Each row is a point on a landscape with many peaks, with its height.
From any point a climber steps to the highest of the 2 points nearest to it. It stops when none of these is higher. Distance is the straight distance between rows; heights are no part of it.
duga: [142 105 157  92 113 153 135  76 187 126 143 136 109 121 162 143 105 155
 141 167 131 163]  (h 208)
nabab: [145 178 207  71 128 182 127 130 117 135 162 126 113  82 127 110 103 125
 133  81 126 128]  (h 313)
rito: [107 124 123  68 123 151 154 118 128 139 101 211 134 145 115 111 166 121
 140 117 105 153]  (h 528)
Dirod: [165 142 149 142 177  95 155 213  98 122 122  92 115 130 147 149 130 128
 115 107 128 173]  (h 366)
Feguk: [126 103 103  95 103 144 127 104 123 109 106 181 124 141 115 122 140 136
 133 120  97 121]  (h 447)
Ser: [162 133 130 139 165  97 117 191 146 114 120  80 111 130 114 121 146 134
 104 108 160 158]  (h 381)
tibin: [132 101 158 141  97 127 121  74 175 149 158  92 103 106 158 132  79 158
 115 158 140 132]  (h 240)
vege: [114 145 184 140 135 178 125 133 108 174 154 134 117 129 148 109  87 139
 148 143 127 172]  (h 385)
Larer: [ 86 104 124 137 118  77 155 126 147 173 181 102 117 106 157 114 115 102
  88 150 118 146]  (h 225)
Mok: [176 156 162 105  79 156 129  31 131 118 134 135 112 124 111 171 104 179
 140 100  99  75]  (h 264)
Zad: [120 136 111 212 133  97 138 105 111 181 177 124 136 151 151 173 138 158
 101 158  99 136]  (h 276)
Pozar: [137 139 135 161 138 175 144 145 110 161 120 138 123 135 159 129  99 149
 198 155 146 159]  (h 453)
tek: [ 91 128 173 132  99 166 120 103 107 166 155 159 109  81 149 105  78 141
 149 103 120 147]  (h 324)
lonof: [100 136 116 120 140 141 149 125 115 149 163 133 156 186 104 116 157  81
  85 182  94 151]  (h 351)
sinov: [164 125 133 155 131 107  74  86 141  92 130  95 147 172  84 153 147 154
  85 119 155  94]  (h 469)
pir: [151 146 158 108 112 168 128 118  86 126 138 109 124 145  87 119 121 115
 144  95 138  75]  (h 410)
pobim: [ 73 113 168 103 106 123 110 100 142 142 133 157 112  56 147  97 108 125
 164  89 157 155]  (h 282)
mopu: [102  91  74 149 102  84 176 124  76 152 136 155 124 121 163 152 119 116
 157 142  93 100]  (h 353)
bule: [162 120 128 147 142 114  88 139 148 109 128 103 119 147  98 119 139 143
 105 122 166 132]  (h 424)
madom: [129 111  79 144 119 135 122  95 121 113 104 171 138 150 142 159 135 146
 146 135 115  72]  (h 396)
defu: [119 139 112 149 134 160 106  62 120 122 137 134 193 191 104 170 158 158
  73 172  97 134]  (h 277)
rivo: [112 119  88 180 119 120 135 139 146 158 117  79 147 160 100  98 163  95
 144 113 197  55]  (h 527)
Fikun: [ 87 128 117 111 133 146 129 124 110 158  84 205 144 145 115 111 172 122
 192 130 123 159]  (h 671)
rira: [145 106 116 156 160 105 176 154 159 147 127 106 123 156 153 159 158 142
 118 148 140 185]  (h 371)
zav: [189 138 114 115 120 161  79  93 149  74 125 133 118 125  99 153 114 191
 138 131 119 120]  (h 214)
samif: [112 157 224  89 148 137  95 123 125 128 167 146 123 106 124 127 117 121
 123  83 157 147]  (h 332)
Gozi: [114 106 136 105 154  84 165 160 120 146 131  79 142 115 154 123 147  69
 166  89 191  95]  (h 613)
kenov: [108 112 153 168  97 137  94  97 139 150 156 137 101  96 143 114  68 164
 112 132 119 135]  (h 274)
Gime: [122 115 144  73 117 131 113 106 177 124 108 144 110  83 137 107 135 130
 197 111 179 144]  (h 333)
kaze: [114  95  94  98 120  69 132 193 110  81 100 121 103 100 130  93 108  97
  75 115  83 136]  (h 594)
ruv: [ 89 124 146 144 158  80 109 177  93 129 123 170 122 100 134 109 123 123
 118 103 127 198]  (h 213)
suf: [124 155 127  86 167 131 128 212 153 115  73  95 133  72 156  73 145  96
 182 137 145 178]  (h 75)
ravop: [109 150  65 147 109 178 114  95 185 139  53 150 133 125 120 107 163 123
 192 143 156  65]  (h 515)
tuf: [176 121  82 175 131 124 135 159 116  98  98  81 128 168 107 126 129 156
  66 146  84 131]  (h 156)
Sesi: [141 138 191  95 149 108 100 131 117 100 162 112 119  72 140 146 100 119
 165  74 186 127]  (h 374)
taga: [133 152 145  85 142 156 136 195  90 102 121  98 131  94 151  91  97  86
 142 108 112 124]  (h 314)
Romu: [105 146 166 140 175  70 150 177  98 167 176 103 145 141 142 141 155  89
  97 114 144 144]  (h 606)
Gutu: [160 169 189  81 134 186 152  75 163 122 140 138 146 172 102 155 151 130
 104 153 120 170]  (h 183)
vesab: [114 142  98 211 138 143 118 135 104 165 132 154 129 152 151 139 109 160
 119 160  96 127]  (h 321)
miz: [158 175 176 124  79 176 146  62 107 165 151 142 118 126 100 121 107 162
 111  90  95  86]  (h 308)
gen: [132 126 142 162 149  69 110 132  60 130 157 122 146 179  84 160 157 111
  98 102 133 100]  (h 485)
Lakev: [ 89 131 100 150 108 149 141  95 109 179 183 135 149 171 110 122 153  98
 115 170 104 104]  (h 397)
keram: [116 104 135 103 122  52 156 186 133  90 122  94 106  72 169 126  96 101
  69 106  98 128]  (h 514)
nudi: [121 126 116 102 143 121 128 173 143 121  70 144 109  91 156  98 121 128
 180 149 131 202]  (h 125)
geg: [109  88 129  46  89 115 159 118 165 100 122 134  97  86 164 112  97 104
 115 135  98 113]  (h 137)
rado: [134 137 104 174 140 143  95 107 159 128 117 120 153 171  99 138 163 128
 143 119 201  63]  (h 572)
duka: [149 152 149 123 124 207 118  74 154 137 132 168 157 169  96 138 160 166
 118 133 137 145]  (h 210)
Madis: [141 137 108 190 161  77 142 138  81 145 151 119 152 192 101 182 188 131
  97 119 127 111]  (h 446)
pigi: [155 107  97  55  82 165 153 133 154  94 100 128  87  88 133  88  93 131
 132 138  78 128]  (h 176)
Tisal: [137 120  96 193 160 101 156 162 125 157 129 116 139 174 121 160 187 141
 116 118 136 151]  (h 404)
sok: [105 109 176 110 119 104  92  88 121 110 157 173 112 115 114 141 109 142
  84 113 104 151]  (h 266)
sog: [206 164 129  72  98 164 121  57 144  90 124 145 122 119  76 158 131 184
 129  96 103  97]  (h 237)
vul: [153 108  81 165 115 132 149 102 141 118 111 111 141 157 142 162 126 139
 131 157 129  72]  (h 362)
taloz: [ 96 137 160 106 173  85 165 189 145 147 144  96 163 136 160 128 167  66
 136 121 173 126]  (h 693)
ziv: [199 119  74 144 121 108  67 129 153  60 107 101 108 112  98 149 113 182
 113 119 131  95]  (h 197)
des: [117 152 100 186 140 179 112 137 118 156  99 175 137 159 145 125 126 156
 169 163 117 150]  (h 380)
Sodem: [141 150  73 129 106 203  99  95 222 121  83 124 130 114  98 101 151 147
 185 148 167  99]  (h 600)
lamez: [148 121  95 135 112 186 123 104 220 128 116  93 139 141 108 105 142 128
 163 168 185 132]  (h 665)
Gitar: [106 133 153 173 145  91 117 154  56 157 164 115 132 143 104 123 125 106
 101 100 132 119]  (h 533)
dol: [143 119 135 131 138 126 174 149 100 138 135  91 132 156 135 140 116 105
 135 153 132 116]  (h 494)
pon: [ 93 133 137 123 166  95 142 192 109 141  90 164 127 105 164 112 136 113
 165 136 123 211]  (h 172)
tusu: [154 143 104 155 152 153  60  86 167  92 111 138 158 163 109 167 155 174
 123 127 179  97]  (h 521)
futi: [101 140 103 161 144 190 102  82 148 144 120 182 184 183 125 153 161 159
 119 162 135 131]  (h 242)
zize: [196 120  61 167 108 119 113 136 156  74  97  58 118 134 105 132 117 165
  74 137 108  86]  (h 181)
Nari: [117 126 157 140 112 126 111  74  84 137 155 180 128 141 121 165 115 152
 120 119  89 115]  (h 295)
sefid: [130 123 166 105 131 143 143  77 165 128 155 119 141 163 132 155 128 128
 101 188 116 162]  (h 180)
fop: [169 140  43 185 144 148 124 117 175 100  78 113 123 126 167 170 117 161
 132 146 137  73]  (h 325)
vak: [114 126 107 108 127 124 117 168 150 128  59  74 126  65 129  44 148  94
 176 123 159 142]  (h 32)
Mesir: [ 84 117  74 175 114  91 148 141  65 167 129 162 136 127 139 134 139 108
 170 117 117  76]  (h 389)
rup: [145 133 151 127 173 106 169 172 112 127 128 120 134 158 150 157 135 115
 112 165 120 181]  (h 426)
ziti: [106 131 130 124 136 157 140 147  96 152  98 159 133 136 135 113 143 119
 210 123 151 138]  (h 541)
gidid: [122 128 151  90 115 135 150 159  59 112 133 125 116 106 135 114  79  99
 117 115  72 119]  (h 390)
Sono: [154 146 148 114 114 163 137 139  62 114 122 120 113 148  96 115 100 119
 122 119  80 106]  (h 465)
geb: [101 112 129 171 114  75 147  96 114 186 206 118 124 124 156 155 123 127
 108 155 113 135]  (h 250)
nat: [ 83  83 112  87 112  70 128 134 164 117 108 141 109  85 154  92 125  94
 127 125 127 143]  (h 169)
Sino: [124  97 138 119 123  52 154 166 142  92 128  97  96  45 178 145  96 121
 112  76 148 145]  (h 457)
vor: [153 175 197  98 105 179 123  97 101 156 160 126 111 103  90 100 108 138
 112  65 130 100]  (h 359)
mazi: [160 131 101 177 124 175 107  89 211 122 125  80 158 159 106 146 147 131
 123 158 201  88]  (h 615)
Bip: [129 137  92 163 134 140 143 100 109 135 149 108 187 199 102 155 159 119
  68 193  84 152]  (h 309)
vuniv: [ 73 119 101 155 106 127 135 128  85 183 160 136 136 142 118  98 136  93
 135 134 114  94]  (h 449)
Genid: [107 101 109 105  97 138 109  95 170 133  89 164 119 113 127 104 142 141
 175 126 144 126]  (h 384)
vog: [144 162 136  48 150 142 119 215 130  64 109 112 127  96 127 100 127  98
 139 112 111 122]  (h 260)
surov: [152 109  96  89 128  94 128 179 127  69  97  98 115 143 100  97 127 101
  61 136  93 121]  (h 517)
tubu: [127 111 120 142 141 118 152 148 127 151 124  90 139 154 122 113 150  96
 159 125 184 101]  (h 553)
tig: [101 104 124 127 104  96 149  99  52 134 158 175 124 125 137 169 108 119
 143 127  78 108]  (h 323)
Vug: [163 137  95  62 122 161 121 185 130  75  93 121  99 104 103  81 112 121
 138 128  96 135]  (h 218)
megu: [111 127 189 109 143  69 115 155 120  82 153 122 124  51 169 145  94 111
 126  73 167 145]  (h 411)
fosip: [ 81  92 133 114 117  82 121 137 153 130 143 143 109  90 151  97 103 118
  86 143 105 162]  (h 196)
Nav: [ 95 126 184 111 148  79 100 150 104  97 146 179 117 106 134 142 106 124
  87 109 116 177]  (h 241)

For each start below, name the point where the climber stops.
samif: kaze
vak: vuniv
pigi: Sono
pobim: Fikun
Gutu: vuniv
ziv: vor
suf: vuniv
Tisal: taloz

Call two points neighbours if one is among the 2 nearest of the other. Go from one point of each pair to the other, from neighbour to neighbour, staying as high as possible. Name the lowest point that can't be avoided.
Pozar and vuniv: sefid
taloz and vor: geg
lamez and taloz: rivo
lamez and Fikun: Genid
vor and kaze: nabab
